Points, in no order, along strands that fork, close into loops and pass close to each other.
In the rows, zero is written as 128.
Two points are linked if the straight distance between their rows is under 154. Some points are linked to none.
j8: [166 141 145 135 119  73 133 108 127  79 145 145 146 182 135 124 105 148
 128 110 108 152 110 105  86 171  95 122 120  95 145  98  97  84 137 155
  94  70 129 168 125 190 118 147 143 152 113 149 134 101 126  84 117 105
 115 138]
j382: [135 133 162 100 157 127 153 133 114 176 110 127 108 128 153 172 101 138
 172 129 131 133  69 106 109 107 113 115 155 157 109 166 138 153 106  80
 137 100 112 135 108 149 110 122 129 172 131 126 136 128 107 173 129 122
 108 146]
j840: [112 146 116 181  71 173 108 117 139 134 126 116 166 106 109  95 173 158
 125 118 107 122 154 129 116  81 131 115  89 101 111  75 138 128 172  99
 115 138 176 135 110 122 135  99 142  86 162 146 131 169 150 125 125 116
 214 153]
j253: [136 119 179 119 127 103  63 106 109 211  97 108 145  89  90  99 130 104
 112 134 122 117 176 190 144 126 152 128 133 114 156 146 149 138 131 111
 159 135 136 112  56 155  80 110 138  93 179 140  94 170 132 150 146 154
 151 129]
j555: [148  80  97 110 164  67 143 101 124 111 139 144 131 149 174 126 132 144
 143 105 148  79 135  59 171 111 135 117 131 166 119  74  91  80 142 175
 100  82 123 127 160  76 141 179 121 108 111  87 127  83 111  50 103 138
 124 173]
j6: [133 114 112 107  92 135 145 137 116  99 150 111 114 132 127 159 131  61
 108  80 143 167 221 191  87 118 108 120 105 103 163 174 138 114 114 159
 146 208 126 149 111 152 173 113 152 143  97 123  82 111 118 139 127 155
 104  61]
j960: [150 141 164  94 140 130 154  94  99 182 102 112 143  83 152 134 138 106
 160  87 119 156  77 118  81  69 140 104 171 120 132 164 113 116 114  95
 102 111 118 130  85 121 141 139 129 118 131 108 119 139  94 142 105 153
 180 153]
j272: [144  78 114 126 167 103 116 122 130 136  97 108 127  95 144 122 149 134
 135 129 128  95 161 134 201  94 179 150 156 183 125 129 112  91 123 172
 146 110 122 115 106  53 137 140 127  83 159  98 148 126 135 115 123 174
 142 129]
j879: [117  76 116 110 142 107 110 134 124 147 137  98 137 116 141 136 173 117
 131 130 133  90 210 146 166  85 144 138 140 157 103 127 129  56 132 161
 157  97 139 124  93  76 136 121 143  76 149 107 139 140 139 108 105 163
 175 137]
j56: [102 146 173 149  78 177 115 141  99 177 133 103 107  74 115  98 159  65
  92 152 138 128 146 130 106 116 146  74 132  81 126 175 141 165 134  72
 139 228 103 121  72 163 159  99 113  75 160 121  48 158 126 137 142 134
 154 110]
j380: [122 101 106  74 115 148 144 131 122 117 146 115 124 121 140 148 123  84
 122  74 158 150 164 179 107 109  98 129 109 139 154 181 145  94 108 169
 137 157 121 128 118 123 158 129 146 139  81 121 108 132 101 140 134 135
 117 105]
j137: [114 105 120  77 148 159 150 137 121 152 141 118 120 115 135 154 126 119
 140 104 158 132 125 156 136  98 102 131 126 161 130 189 140 116 111 136
 136 119 116 103 108 123 141 112 129 138 106 127 137 145 104 153 137 126
 114 138]
j842: [125 105 114  66 175 144 160 122 124 134 105 112 120 103 151 143 132 117
 140  98 146 135 111 142 169 101 127 138 168 187 130 161 123 116 107 157
 118 136 115 104 123  83 143 130 119 129 111  98 145 137 110 141 134 137
 102 130]
j449: [129 119 154 145 129 133 147 140 117 118 162  93 142 127 123 102 175 114
 125 127  81 134 179 114  54  64 152 131 152 100 132 128  89 124 143 121
 110 159 130 116 129 123 131 115 108  88 145 110 135 113 139 108  85 138
 178 109]
j730: [150 152 133 130 145 115 103 122 131 125  81 189 135 123 153 118  61 148
 124 147 129 104  81 112 129 174 164 139 148 132 106 136 145 171 119 129
 132  79 146 116 192 168 120 126 133 169 129 156 118 151 127 154 180 140
  87 134]
j60: [117 101 122 138 138 148 168 160 130 114 164  79 138 127 129 117 190 121
 138 129  91 126 177 126 112  78 147 160 133 137 113 113 114 117 154 133
 136 163 117 118 133  72 123 106 107  83 153  98 166 115 158 116  90 150
 177 106]
j287: [104 141 183 135 124 147 110 131 107 162 113  96 118  88 107 105 136  93
 107 142 127 143 138 150 102 104 156 101 153  95 147 184 125 151 128 104
 134 189 105 107  78 154 126 110 105  84 162 130  76 140 132 151 120 133
 143  98]
j683: [ 97 151 138 166 121 166 117 133 147 152 129 122 119 156 120 124 122 158
 131 152 116 122  91  97 101 101 134 110 104 119  98 107 138 157 155  87
 145 100 146 111 133 144  96 128 124 135 145 143 139 142 144 157 134  93
 146 148]
j809: [148 122 102  65 139 137 153 115 123  97  97 136 121 100 151 146 110  89
 135  86 150 143  99 148 175 119 118 141 157 186 151 140 136 143 103 159
 102 166 113 110 148  73 155 158 131 126  70  85 136 128 101 128 145 128
 105 119]
j812: [158  78 103 132 141  75 141  93 137  88 151 129 145 156 155  99 128 141
 128  93 139 100 139  82 128 114 120 145 143 138 151  88  81  75 140 192
  89  78 131 150 150  97 135 162 130 109 116 103 141  83 118  64 103 134
 122 144]
j475: [115 136 108 190 100 147  98 122 141 156 115 118 154 116 122  93 147 172
 128 140 114  97 158 116 151  97 138 131  99 117  90  72 127 112 166 120
 129  90 179 119 111 108 107 115 136  98 176 153 145 148 146 158 136 128
 215 169]
j519: [ 59 165 104 158  85 167  96 169 128 141 130 122 102 110  96 152 132 112
  79 180 159 132 124 141 115 158 126  95  98  63 132 150 137 182 139  87
 171 198 102 153 119 137 149 115 126 117 140 134 105 140 147 137 127 121
 102  84]
j600: [ 83 168  80 162 103 162 142 163 148  91 143 150 106 162  94 152 115 151
  97 163 150 143 107 129 143 183 109 139  90  96 117 117 170 149 142 103
 149 166 115 138 152 138 138 111 116 167 133 146 171 128 162 122 123  93
  97 104]
j331: [142 153 137 185  81 110 100 123 123  97 112 128 130 127  81  83 142 123
 118 148  93 143 162 151  99 132 151 120 131  65 154 122 116 155 153 123
 134 175 138 159 116 129 107 106 124  85 169 125 121 116 158  82 121 145
 134  82]
j217: [169 136 168  93 103  76 112  90 131 104 130 159 153 155 132 129 113 147
 133 112 119 163 116 126  83 196  99 105 109 112 137  75 113  45 118 146
 115  53 142 144 130 187 123 129 144 161  93 168  99 150 118  81 159 127
 135 151]
j412: [140 119  71 125 130 146 150 140 123 106 108 129 118 117 106 122 128 106
 124 123 124 137 123 180 204 155 141 162 118 163 156 133 170 136 133 151
 149 177 111 132 135  73 118 115 122 116 124 117 167 121 136 135 140 139
 100  90]
j930: [132 156  95 130  92 132  99 134 125  94 113 170 129 109 120 129 103 121
 107 122 149 140 109 183 141 170 128 139 103 108 137 148 160 138 120 146
 128 129 133 125 159 129 136 127 147 122  98 138 130 147 123 129 158 126
 110 105]
j436: [117 156 143 127 152 119 103 134 136 110 119 142 126 137 118 138  98 123
 127 135 126 141 114 142 106 139 119 125 154 111 157 176 124 154 100 132
 116 110 114 146 139 169 131 154 140 151 128 143 129 105 122 127 120 128
  95 125]
j638: [122 109 173 106 192 117 158 138 136 175 111 110 121 121 159 166 118 150
 157 133 126 130  88 100 135 119 127 140 166 188 115 163 113 144 109 103
 128 113 121 107 106 147 112  98 106 165 146 124 129 127 129 193 131 121
  82 140]
j257: [153 141  98  83 121 135 141 117 113 120 107 151 117 113 139 157  99 105
 145  98 142 140  44 141 167 134 103 136 146 169 124 143 159 165 104 126
 100 155 105 122 155  89 142 150 142 151  59 109 138 141  94 127 146 113
 105 133]
j119: [160 146 124 134 142 115 117  97 122 134  88 159 135 122 146 116  82 146
 149 122 117 128  51 105 129 125 147 134 158 136 121 130 122 167 119 116
  99  76 132 125 160 120 118 144 133 157 114 128 138 135 102 127 151 135
 111 148]
j203: [123  95 184  78 163  92 121 115 133 155 151 105 144 154 142 127 137 119
 138 118 111 127 177 129  77  86 136 134 173 112 152 153  84  88 104 156
 121  86 128 126 115 152 131 145 134 138 143 117 130 130 107 112  95 152
 155 150]
j321: [155 117  77 100 129 115 135 121 120  76 100 157 131 126 135 105 128 143
 119 124 154 109 131 144 200 156 140 130 108 175 124  76 150  96 140 187
 120 112 143 119 163  89 130 131 107 103  96 112 152 123 130  88 161 120
 120 141]
j323: [182 155  88 121  88  76 152 102 121  52 125 149 130 138 160 167 101  75
 147  85 139 154  55 137  93 160  79 104 132 138 155 107 157 133 123 124
 101 149 126 186 140 122 155 173 172 153  61 124 127 105 115  89 110 113
 144  89]
j67: [120 114  97 131 109 160 167 152 137  92 183 105 144 138 133 123 196 127
 139 115 107 140 147 104  90  75 113 137  98 152 117  87 129 119 154 123
 113 154 135 139 140  84 145  98 126  95 114 106 160 143 155 100 103 114
 173 108]
j487: [139 111 160  88 101 104 103 103 134 142 122 165 158 128 120 116 136 153
 118 111 132 139 162 158 110 162 109 115  90 135 124  84 133  51 105 153
 132  62 171 120 126 170 126 106 136 139 112 164  99 171 117  95 168 128
 157 168]
j282: [135 105 146 117 203 111 164 148 139 141 143 124 127 176 148 121 108 153
 168 130 113  89 121  82 154 131 129 159 158 159 120 133 103 138 114 122
 108  89 110 128 144 153 102 146 118 184 147 101 158  76 115 143 105 120
  86 170]
j996: [139 134  92 136 118 126 124 113 133 104 110 160 135 134 133  94 120 171
 123 137 135 115 114 128 151 139 140 128 114 150  98  92 139 107 147 165
 126  85 152 109 161 114 114 124 121 128 120 144 158 135 125 111 164 121
 133 154]
j434: [141  86 151 141 178 100 142 109 133 175 129  86 134  85 171 139 157 145
 131 121 118 108 130  63 133  72 162 158 187 149  98 131  55  88 128 132
 102 102 116  86 113  54 141 150 118  81 169  99 121 112 111 148  94 157
 165 166]
j142: [121 150 119 137  69 173 104 111 112 131 128 126 132  78 118 120 157 104
 110  87 127 154 131 157  69  97 120  93  99  92 140 150 150 148 125 107
 116 172 148 129 107 137 169 108 144  97 107 122  79 163 103 113 138 120
 149 113]
j489: [126 139 109 111 149 134 183 132 122  90 143 109 123 166 141 140 146 113
 149 108 101 151  85 113 110 111 106 137 152 140 133 133 128 143 124 116
  96 168 100 144 141 104 135 157 130 167 110 102 167  88 123 104  81 116
 122 129]
j595: [104 158 129 143 131 146 101 150 130 131 101 126 113  73 125 159 104 111
 106 137 150 155  74 158 138 146 146 134 142 120 142 187 135 182 110 111
 121 173  96 118 132 114 146 134 133 125 119 126  99 132 118 169 139 136
  95  84]
j100: [139 133 161 123 101  88 102 111 123  79 119 140 133 124 106 130 131  94
 109 103 112 169 184 178  79 136 105 115 125  88 184 143 110 108 106 160
 117 149 145 160 122 157 142 132 151 106 113 134  92 129 134  92 129 145
 114  88]
j510: [141 143 141  73 155 118 178 137  97 160 114 123 102 129 158 191 117 106
 181 114 135 154  53 125 129 116  99 120 154 149 112 181 142 149  91  89
 122 134  92 132  94 128 127 134 132 185 112 112 146 116  85 157 110 141
 114 121]
j936: [155 165  94 128  65  96 104 113 119  60 138 168 128 115 145 180  96 100
 111 101 149 157  66 156  80 188  88 100 107  96 135 114 143 132 122 109
 109 133 119 175 151 148 167 165 180 136  46 151  94 137 125  97 134 112
 125  94]
j152: [136 118 153 197 160 149 119 104 161 164  85 114 123 123 155 127 107 182
 138 152 105 118  80  62 133 117 164 147 127 163  90  89 114 171 167 103
 125 109 160  89 139 109  81 120 103 159 156 144 110 142 148 201 158 117
 116 145]
j580: [120 108 163 128 141 129  97 122 126 181 116 100 147  76 117 110 146 128
 128 127 130 115 161 157 133  80 146 130 145 139 130 155 128 110 129 128
 142 114 143 102  69 116 111 110 129  90 165 130 122 158 129 160 128 141
 171 137]
j941: [145 155 124 152  80 107  86 116 124 122  98 144 118 136  80  97 108 133
 100 153 104 139 155 176 136 180 133 128 104  62 137 113 140 132 161 133
 157 136 145 148 102 163  81 103 138 107 157 147 134 136 164 105 147 144
 123 103]
j658: [157 123 116 126  91 126 146 131 120  74 162 124 122 128 119 143 150  56
 120 103 105 182 226 174  86 122 116 105 125 110 160 142 131 114 123 142
 149 226 154 145 104 153 166  92 127 128 112 116  98  95 139 124 118 170
 113  31]
j367: [ 77 171 143 146  59 169 108 162 123 135 158 131  87 165  94 155 150 125
  84 178 133 142 160 112  82 167  80  86  68  49 122 103 139 139 144  79
 178 153 143 142 103 188 145 113 127 116 128 147 104 162 157 120 123  83
 114 120]
j107: [121 163  86 129 139 145 159 145 139  91 130 167 108 167 100 119 105 159
 120 159 153 126 120 128 177 198 113 150 116 137 102 109 183 135 127 133
 126 148 131 119 166 154 124 118 105 185 117 156 166  97 153 125 139 100
  86 132]
j869: [ 68 170  99 150 114 166 119 171 140 115 138 130 107 138 103 170 116 135
 101 170 142 138  83 115 118 168 108 111 110  89 120 141 145 183 119  84
 144 175 100 149 146 143 162 139 128 161 123 142 147 124 146 130 104  98
  94 105]
j909: [169 124 128 154 144 117 130  84 117 139  98 125 138 106 139 106 113 146
 148 117 111 125  53  81 136 102 153 148 169 136 139 111  85 158 125 129
  80  94 121 117 150  69 112 159 129 136 124 114 142 107  97 117 127 143
 120 160]
j55: [108 137 117 139  99 155 137 157 123 118 159 123 118 149  86 136 155 116
 109 137 129 141 166 169 109 131 101 127  85  94 142 144 155 121 135 121
 155 157 128 143 102 146 119  85 131 117 134 143 147 134 152 122 118 110
 122 102]
j117: [158 108 148 104 120 106  92 107 120 136  95 131 147  77 107 107 125  90
 118 109 122 138 179 187 130 106 171 142 151 126 187 167 123 109 105 169
 132 126 134 130 110 115 136 132 139  84 144 109 119 145 124 125 147 174
 143  93]
j341: [143 124 110 105 108 150 101 119 127 185 103 161 153  80 134 113 114 147
 131 119 147 101 146 176 167 135 154 127  88 156 108 137 163 104 119 125
 155  81 163  95 130 129 126 101 136 122 126 155 102 195 103 169 191 138
 151 159]
j918: [144 175  89 108 102  91 115 128 128  80 136 187 127 131 140 173  84 118
 119 122 161 137  79 157 122 207  89 113 123 115 119 132 160 135 108 114
 108 115 105 163 162 178 162 172 160 183  71 164 121 108 118 113 133 118
 104 122]
j473: [191 116 117  85 124  45 150  90 117  83 124 143 158 160 168 133 111  93
 163  73 145 138  90 105 112 165  97 103 144 149 167  76 122  58 121 172
 111  70 141 188 129 142 138 161 145 153  75 124 122 115 113  72 126 122
 145 125]
j138: [105 108 103 154 129 162 155 148 140 124 148 117 126 149 133 104 160 166
 137 151 116 108 116  94 184 108 123 137 101 172  84  62 129 129 166 127
 119 125 123 106 166  55 109 117 109 113 128 131 165 130 141 124 129 108
 156 169]
j910: [132 108 120 119 183 126 166 130 134  82 125 105 122 158 126 102 133 128
 152 104 121 121 122  96 203 141 135 166 173 160 136 106 103 142 120 173
  85 162 113 119 166  81 122 178 106 162 129  82 145  76 123 108  97 139
  89 148]
j425: [187 147 114 118 108  59 145  94 127  44 130 151 142 160 147 144  96 104
 144  85 131 162  79 122  95 181  90 113 140 125 162  90 132  87 129 151
  88 101 128 182 133 155 144 160 159 151  75 140 124 104 124  81 120 113
 131 104]
j407: [121 103 152 183 157 151 138 128 152 180 141  86 124 124 155 136 138 173
 155 144 100 108  81  49 134  88 137 152 120 169  73  76  88 154 154  83
 113 104 132  90 134  80  91 128 115 122 157 122 130 121 132 197 127 119
 159 167]
j52: [ 80 180 128 159  54 185  90 131 130 157 116 139 107 135 106 115 146 125
  94 156 143 134 138 119  96 144 110  78  77  50 117 101 154 150 160  79
 164 158 170 127 102 171 126 123 130 106 155 144  88 188 150 126 148 100
 147 132]
j431: [ 82 165 142 125 115 142  87 151 120 146 136 150  97 147 113 176  91 130
 113 179 142 125 130 124 104 178  94  73 113  76 116 149 138 167  98  79
 163 118 119 155 132 222 144 165 136 174 112 166 110 121 133 152 113 103
  80 132]
j619: [121 156  99 160  64 150 133 148 137  65 168 135 125 128 106 160 155 107
 106 113 131 169 133 117  66 143 100  91  87  95 133 112 131 142 139  98
 127 208 133 181 121 137 174  79 137 109  95 129  99 140 137  85 132 117
 115  54]
j771: [138 141 124 138 128 110  95 132 138 138 115 140 121 146  86 115  95 129
 109 157 119 122 155 193 166 181 141 146 113 106 142 153 162 127 132 144
 173 122 128 140 110 173  77  95 136 133 161 156 158 116 160 139 143 146
  99 116]
j940: [120 128 127 177 117 146 129 118 156 145 143 139 127 169 137 106 109 183
 129 152 105  94 118  68  97 108 136 125 101 110  83  71 108 138 166 105
 125  75 158 108 155 141  81 149 126 139 157 148 147 111 136 162 137 105
 160 162]
j442: [149 101 140 157 149 128 144  98 125 136 122 100 145  98 139  95 136 143
 132 115 106 122 101  87 104  75 158 150 170 122 135 124  74 120 136 137
  89 117 121 108 137  66 125 151 115 103 147 103 142 101 109 116  98 147
 147 147]
j241: [118 133 107 115 114 164 144 151 119 128 169 147 116 164 111 143 126 136
 115 134 158 139 149 158 126 150  80 131  77 122 125 150 173 101 122 137
 155 121 131 119 126 167 132  97 125 150 103 164 147 137 128 127 136  87
 109 136]
j34: [135  97 142  78 173 102 164 113 116 128 149  96 131 151 166 130 149 101
 137 108 111 131 154 119  81  64 146 143 189 122 133 138  79  84 121 154
 112 114 117 130 131 122 151 158 117 132 132  94 141 107 123 119  72 159
 154 132]
j484: [125 118  86 126 121 144 175 160 132 102 184 104 138 164 148 128 184 146
 141 126 111 125 107  72 131  92  98 138  92 169  93  50 131 117 168 121
  99 120 117 133 165  68 124 118 123 107 100 120 165 128 134  93 105  91
 177 155]
j746: [120  99 119 120 137 124 120 123 127 127 135 127 140 133 132 110 150 151
 134 130 140 109 163 141 142 102 123 124 118 159 111 115 125  77 131 163
 132  82 147 122 120 106 123 115 128 103 128 126 152 137 133 108 129 121
 157 154]
j366: [116 143 176 121 134 141 126 111 108 157 117 108 130  94 122 114 138 106
 130 119 107 154 109 123  68  80 139  93 168  98 138 174 109 141 122  96
 111 144 115 109  99 151 137 132 117  97 143 125 104 134 116 139 105 131
 159 136]
j243: [120 130 107 140 150 132 126 149 139 113 112 117 119 135  94 117 116 119
 125 142 120 128 143 181 176 159 144 157 127 136 156 160 154 136 130 150
 147 151 112 132 115 121 103 114 124 136 153 128 166 103 146 138 127 142
 100  99]
j831: [165 109 124 133 148  78 147 107 139  82 160 131 144 183 138 101 114 133
 138 102 115 123 127  97  99 140 107 148 140  98 160 108  76  99 132 168
  80  81 120 165 144 145 118 168 134 148 128 119 151  62 115  84  91 129
 109 135]
j61: [126 115 114 121 123 176 122 134 123 181 114 135 130  87 129 134 123 141
 127 118 158 115 124 160 161 113 126 132 102 167 108 161 161 128 121 125
 156 110 139  91 107 107 127  91 128 126 119 152 117 177 106 183 173 124
 130 141]
j811: [136 158  86  88 143 125 179 138 111  98 156 174 120 177 115 133 115 164
 136 157 169 123 126 106 150 195  88 133 116 157  93 102 185 104 131 122
 121 133 134 128 160 190 139 118  96 192  89 168 154  94 136 122 135  72
  93 151]
j788: [125  89 143 111 159 114 107 113 141 167 121 144 150 112 147 117 126 162
 145 127 137  91 152 122 147  98 141 116 141 167 103 126 115  86 110 148
 132  48 156 121 128 126 134 120 133 119 132 128 128 151 110 124 150 141
 154 179]
j157: [120 144 142 174 139 164 116 118 152 163  78 115 113  92 144 150 120 161
 118 158 129 154  58  87 152 139 158 146 114 163  99 120 149 181 156  87
 137 142 145  90 116 103 103 103 102 147 146 134  96 172 158 205 155 115
 103 119]
j539: [120  92 134 177 156 132 134 121 150 183 154 128 128 141 161 129 115 173
 147 155 105  61 124  51 138  88 126 144 120 154  65  74  81 124 154  90
 124  61 149 100 147 103  95 145 131 119 152 133 127 107 123 187 132 120
 175 181]
j273: [ 98 152 171 191 112 145 113 154 145 162 140  78 123 147  92  90 147 132
 117 171 101 113 140 104  98 102 168 131 108  95 129 108 118 172 168  87
 166 163 113 122 100 132  77 126 108  86 198 132 118 127 172 158 112 108
 168 107]
j548: [137 124 158 114  99 107  77 117 109 165 107 128 132  90  89 108 118  86
 106 121 125 132 173 208 137 137 147 128 123  97 174 174 141 138 115 140
 149 150 129 124  98 144 107 117 149  94 148 130  97 153 114 132 150 163
 129 100]
j247: [155  96 151  82 178  97 116 122 139 145  93 160 155 112 161 123  85 134
 144 127 138  89 119 123 181 162 179 145 161 192 142 144 118 142  98 160
 128  63 133 122 160 138 146 101 116 141 125 117 122 156 110 145 198 149
  92 139]
j561: [124 138 161 189 122 124 136 135 133 104 138 105 139 129  96  83 142 120
 121 149  88 137 150 111  70  98 173 127 153  77 154 140  93 170 144 118
 122 181 111 128 133 121 120 122  98  85 166 118 124 100 142 101  95 139
 149  91]
j995: [135 120 145  89 102 130 100 108 135 173 115 180 152 108 120 115 118 154
 127 121 141 108 165 170 128 151 130 108  92 138 115 117 150  83 102 136
 160  69 175 105 140 165 118 104 133 144 117 169 107 188 103 139 192 141
 154 172]
j102: [153  77 116 128 146 102 144  96 122 110 154 103 142 131 156 111 148 119
 130 104 113 113 161  90  86  66 142 147 174 117 141 115  75  73 134 161
  98 107 135 134 147  81 151 160 129 101 130  90 134  93 124  85  77 154
 157 142]
j345: [ 97 137 144 155 144 163 132 141 144 139 123 100 123 123 115 124 138 150
 126 148 113 137  99 116 121  97 142 141 129 144 117 139 129 160 135 114
 137 135 114 107 118 107 103 117 110 123 148 129 150 134 137 154 124 109
 128 131]
j429: [117 123 104 145  67 163 127 154 102 134 165 116 103 136  91 157 144  99
  97 121 151 144 184 170 115 150  93 118  63  66 144 169 161 142 129 118
 175 189 103 155  93 151 139  75 148 122 117 143 110 132 133 123 134 123
 107  90]
j545: [115 133 136 102 189 108 154 152 147 112 146 133 133 178 125 125 107 129
 153 128 122 121 142 121 135 142 114 145 153 140 140 165 126 128  98 130
 113 104 120 150 129 180 128 153 129 181 133 124 159  88 119 135  99 115
  90 147]
j374: [147 163 113 104 129 105 110 126 129  96 110 205 134 142 140 140  66 141
 129 146 148 115  89 134 126 201 127 126 141 129 106 136 157 152 103 129
 122  95 124 141 192 193 142 142 141 184  98 167 127 131 116 139 168 139
  84 134]
j58: [162 115  98  87 132  99 120 119 129  99  93 174 144 116 132 104 103 113
 122 113 156 106 146 167 201 157 169 145 128 168 157 117 139 100 105 197
 134  92 133 125 152 106 137 141 127  98 112 102 150 139 127 109 178 145
 113 120]
j153: [ 95 184 134 171  63 169  97 110 137 143 110 130 137 124 113  85 156 151
 111 128 109 132 133 118  91 111 134  94  96  59 122  89 135 147 166  90
 125 141 178 131 114 152 126 125 134 102 166 140 100 173 148 110 133  98
 181 147]
j917: [ 99 131 167 196 146 142 129 149 158 162 142  80 124 141 108 110 135 152
 128 172 100 119 120 100 125 114 171 164 109 135 125 112 117 172 162 100
 159 139 113  97 108 114  63 129  92 115 189 134 132 117 172 186 112 119
 133 112]
j589: [134 127  86  78 137 149 181 141 111 125 177 159 124 170 124 148 124 137
 125 124 185 127 139 137 139 174  65 127  90 152 109 140 188  90 113 135
 149 121 126 127 147 179 147 102 114 179  76 171 141 118 119 133 137  77
 102 139]
j173: [107  90 128 152 162 139 153 150 143 127 148  88 121 128 144 119 167 166
 149 148 104 103 124  83 211 114 142 161 132 173  97  79  94 130 143 141
 123 137 106  95 157  34  94 144 104 113 151 108 149 110 130 127 105 136
 132 157]
j507: [115 132 108 115 124 160 168 145 125  90 166 104 130 155 132 140 165 111
 133 112 103 154 112 119  73  90 107 126 120 136 128 132 130 142 134 111
 117 163 117 139 133 115 141 121 127 131 110 109 159 118 134 104  89 105
 139 110]
j207: [ 97 155 156 127 158 120  95 151 137 151 118 155 109 124 128 170  78 129
 128 157 140 127 106 134 120 162 114 106 145 107 130 178 140 177  86  92
 142 110 104 149 132 202 144 154 145 180 121 161 108 115 121 167 127 126
  74 122]
j860: [ 97 162 141 165 140 156 104 133 142 131  92 115 112 101 126 138 110 144
 118 154 121 152  49 119 134 135 150 135 139 127 124 148 138 184 128  97
 123 158 109 108 136 104 119 124 116 145 139 128 118 136 136 164 131 118
  98 108]
j466: [127  71 117 117 180  89 126 115 139 132 128 113 117 129 169 129 144 147
 142 124 144  77 159  80 198  93 155 141 158 165 108 107  87  86 127 174
 119  94 115 107 144  51 147 170 120  87 146  90 125 101 117  83 106 157
 127 162]
j829: [144 145 107 105 159 117 162 128 135  72 117 129 119 163 122 127 120 103
 154  97 125 143  98 120 179 154 105 153 176 156 140 127 137 158 110 143
  69 177 111 144 162 101 143 185 129 182  93 100 147  79 125 113  94 126
  96 137]
j286: [123  84 165  70 169  91 118 109 147 165 137 135 154 146 150 137 116 136
 156 112 127 102 157 118 122 114 132 119 161 147 138 143 105  92  85 152
 135  49 130 143 123 150 135 132 127 152 132 116 137 134 102 104 140 140
 136 166]
j296: [160 109 128 115 152 102 102 118 128 132  92 131 149  97 119 104 113 113
 126 122 132 115 144 163 184 127 185 159 153 156 174 153 118 120 108 183
 143  98 125 130 121  97 122 132 131 100 151 109 145 147 128 129 153 164
 123 113]
j767: [139 116 167 148  86 121 111 128 101 149 153 108 139 119  97 102 198 109
 125 125  96 136 226 160  82  88 106 122 103 100 137  88 124 111 156 108
 127 164 174 126  73 147 118  82 142  72 152 127 108 153 145  94 109 142
 195 121]
j275: [133  88 169 126 202 102 165 139 132 174 138  99 117 144 176 150 132 157
 169 136 112  98 106  61 151 105 132 154 164 183 100 125  81 126 123 107
 117  89 116 110 128 126  96 129 117 151 157  95 141 101 124 176 110 132
 111 163]
j562: [104 157 132 150 119 132  99 161 110 129 117 119 115  61 115 159 115  80
  86 144 162 144 126 177 141 150 153 119 140  84 149 206 122 179 118 111
 134 200  72 132 126 137 161 131 142 109 125 128  77 112 125 166 133 157
 100  67]
j824: [123  91 123 116 177 133 156 151 126 111 115  98 116 132 137 117 152 147
 155 130 132 114 131 108 252 127 141 147 149 193 117  95 120 125 128 160
 119 160 113 101 145  51 112 142  99 132 126 101 147 114 137 113 110 136
  96 151]
j30: [ 85 144 141 148  63 160 101 158  96 161 145 111  96 114  95 129 155  80
  95 164 147 133 177 151  98 142 111  91  96  54 137 154 141 167 131  88
 167 217 110 145  88 162 145  90 134  96 145 129  68 141 130 122 129 128
 117 100]
j850: [ 86 170 138 142  90 156 100 145 123 137 138 157  84 158 105 164 103 148
  95 183 150 134 154 120 102 189  88  91  80  60 106 120 150 133 123  99
 183 124 146 125 130 220 128 134 127 158 121 175 121 150 146 141 136  96
  93 131]

A tip is a point with one link. Name the tips that can be reached along the links from each point below, in the order of the rows.
j341 => j257, j434, j580, j658, j473
j429 => j960
j771 => j412
j275 => j475, j510
j152 => j273, j562

A piece is all that can be reached along the links. How many separate loops has the piece of each point below (a circle has one, a figure eight two, a Y none), and how many tips (points with one link)?
j67 => loops 1, tips 1
j580 => loops 3, tips 5
j917 => loops 1, tips 2
j436 => loops 0, tips 2
j811 => loops 1, tips 1

A fork is a point with three links, a tip a point with one. Leave the first point through the second and follow the links. Name the first fork or tip that comes.
j60; j449 => j412
j282; j545 => j475
j431; j207 => j510
j323; j936 => j442
j442; j909 => j425

Name the points in between on the shortest way along the links from the first point to the second, in order.
j771; j824 => j941, j331, j561, j449, j60, j67, j484, j138, j173
j812; j809 => j831, j8, j217, j487, j995, j341, j61, j137, j842
j275; j367 => j282, j545, j436, j207, j431, j850
j253; j286 => j548, j117, j296, j272, j879, j746, j788
j107; j366 => j600, j869, j519, j30, j56, j287
